A landscape with many peaks, sampled at points; each row gives a point and its height.
A climber steps from a point to the highest of its 6 nearest points, and stops where none of them is higher. Distance is the straight distance between rows; heights are no part of it.
K_871 height 649: [120 165 136 111 168 147 112 101 119 122  88 155 153 105 126 138]
K_86 height 443: [131 144 155 119 135 135 135 118 156 127 136 126 147 125 140 151]
K_413 height 375: [177  94 100 182 119 150 155 138 101  97 116 140 204 131  91  95]
K_356 height 765: [ 47 176 112  88 136 104  97 161  88 146  82 129  38 132 119 140]
K_323 height 679: [ 72 178 134  84 146 120 107 135 113 156 101 137  59 130 131 142]
K_769 height 473: [156  83  88 186 138 135 157 157 119  68 180 121 188 153 110  85]
K_545 height 498: [145  89 151 110  74  95 123 112 152 170 167 107  73 128 153 144]
K_443 height 400: [174  82  84 192 119 144 159 153  94  88 142 143 196 146  85  78]
K_608 height 488: [168 126 109 142 135 153 126 111 104 130  62 159 194  94  99 113]
K_829 height 653: [ 82 190 118 100 179 135  90 113 102 128  75 154 116 105 123 128]
K_184 height 523: [136  84 147 103  78  91 120  96 134 183 153 120  47 126 142 145]
K_725 height 759: [110 145 153  94 112 116 124 116 139 172 136 126  68 130 141 147]
K_494 height 471: [137 111 156 110  89 107 129 115 159 164 160 104  89 133 156 148]
K_228 height 544: [128 127 157 105 103 114 126 116 154 162 146 113  89 132 149 151]
K_632 height 566: [143 102 129 162 118 126 143 152 162  95 178  93 162 149 146 130]
K_232 height 506: [161 123 120 145 139 154 135 108 113 117  81 152 193 105 108 120]
K_35 height 632: [106 129 148  91  99 109 122 114 128 186 134 129  42 127 138 143]
K_88 height 701: [139 133 150 131 137 138 141 116 151 116 135 126 161 127 140 154]
K_207 height 541: [130 104 155 102  82 101 124 105 146 179 155 115  60 131 149 146]
K_16 height 658: [ 91 186 136  94 168 134 105 114 120 134  96 144 111 115 130 140]
K_512 height 567: [100 120 140  88  99 106 121 107 114 192 132 130  31 128 130 142]
K_684 height 673: [ 66 173 126  84 132 115 110 139 102 166  98 135  40 131 126 140]
K_128 height 693: [ 78 176 138  83 137 115 111 132 113 163 107 132  52 125 132 144]
K_920 height 716: [112 167 151 101 150 135 123 114 138 139 118 138 118 119 139 150]
K_322 height 545: [130 158 122 118 166 148 109  94 111 127  64 163 168  98 116 120]
K_901 height 256: [135 131 158 119 114 126 136 123 167 137 150 111 123 133 150 151]
K_785 height 423: [181 100  98 169 112 152 150 132  99 115  81 151 204 115  86  98]
K_181 height 678: [ 75 185 139  88 155 122 104 123 116 150 100 138  79 124 134 145]
K_394 height 666: [ 99 168 153  94 142 130 118 117 134 154 115 133  89 123 140 148]
K_943 height 435: [150  86 100 182 137 137 150 160 132  67 188 107 180 150 122  93]
K_355 height 15: [ 50 192 115  91 157 109  94 147  92 135  79 137  56 126 123 138]
K_276 height 589: [141 123 150 136 122 132 142 129 161 112 151 111 154 137 143 145]
K_776 height 631: [134 149 141 123 151 148 127 104 129 116 102 141 166 111 128 144]
K_531 height 540: [144  99 137 148 105 119 142 148 168 106 184  84 147 154 155 131]
K_216 height 467: [150 142 109 124 155 153 107 101 105 135  51 168 173  86 106 109]
K_437 height 525: [144  93 136 146  94 107 135 149 174 113 185  78 134 149 163 127]
K_657 height 586: [149 107 125 166 129 140 150 140 145  86 161 113 186 139 126 127]
K_77 height 558: [147  91 113 170 127 132 151 158 151  78 183  98 174 153 132 113]
K_376 height 556: [ 66 195 122  88 166 119  95 133 104 136  85 143  81 120 125 140]
K_478 height 656: [112 168 142 104 162 138 116 105 129 131  99 143 135 112 130 145]
K_371 height 548: [155 125 134 145 142 147 139 110 131 106 113 137 185 121 122 136]
K_931 height 418: [170  85  92 190 125 144 157 146 107  83 147 132 197 141  97  89]
K_328 height 686: [119 134 155  95 106 115 127 117 147 171 139 125  72 128 147 149]
K_841 height 389: [ 31 184  97  99 138  95  85 179  79 123  63 126  39 127 120 143]
K_719 height 608: [143 137 144 133 144 146 136 111 142 110 118 132 174 121 128 144]
K_550 height 477: [148  91 150 124  76  95 127 126 168 147 176  93 102 136 163 140]
K_957 height 664: [141  86 122 156 102 111 139 165 169  98 200  75 147 155 162 115]
K_392 height 559: [113 103 139  93  95 103 120 104 114 193 138 127  32 125 133 140]
K_257 height 487: [157 134 116 133 148 155 121 102 112 124  67 160 186  95 108 120]
K_65 height 413: [139  82 101 175 135 130 139 170 149  70 209  94 164 159 141  91]
K_433 height 650: [115 127 150  96  97 107 124 109 136 182 139 125  54 127 143 147]
K_125 height 459: [183 115  99 152 117 154 133 126 101 136  57 160 201 102  86 100]
K_246 height 412: [155  73  78 191 152 135 139 176 110  60 210 132 164 155 112  55]
K_952 height 337: [148  75  84 186 154 131 135 179 124  57 222 119 156 154 129  60]
K_46 height 628: [ 68 199 115  92 176 126  90 126 102 127  75 148  95 114 127 132]
K_40 height 710: [ 93 156 147  87 125 118 118 120 125 170 121 133  55 129 137 146]
K_60 height 286: [119 146 160 100 130 127 127 113 151 148 133 122 108 129 142 153]
K_718 height 472: [141 102 154 126  88 107 135 129 170 140 169  95 113 141 159 145]
K_843 height 369: [184  89  90 185 107 149 156 149  96 104 110 146 203 133  78  83]
K_424 height 449: [173 103 104 164 120 148 147 127 108 111  92 149 204 118  97 108]
K_339 height 499: [154  91 108 181 135 139 152 148 124  74 166 123 191 145 115 107]
K_625 height 633: [ 98 133 140  87 109 109 120 116 115 187 127 129  36 130 136 140]
K_199 height 507: [155 101 118 168 134 144 153 130 130  84 143 128 196 136 113 119]
K_350 height 615: [149 124 140 144 137 139 147 126 147 107 134 123 179 128 128 142]
K_760 height 546: [154 130 126 142 143 152 135 105 125 109  96 145 189 109 115 128]

For each start below, name the point where the climber stops.
K_943: K_88
K_128: K_725
K_550: K_725
K_376: K_725
K_952: K_88
K_46: K_725
K_322: K_920
K_216: K_920

Two climbers start at each pair of points below. Name the first point that both come to, or write -.
K_829, K_232: -
K_246, K_413: K_350
K_769, K_608: K_88
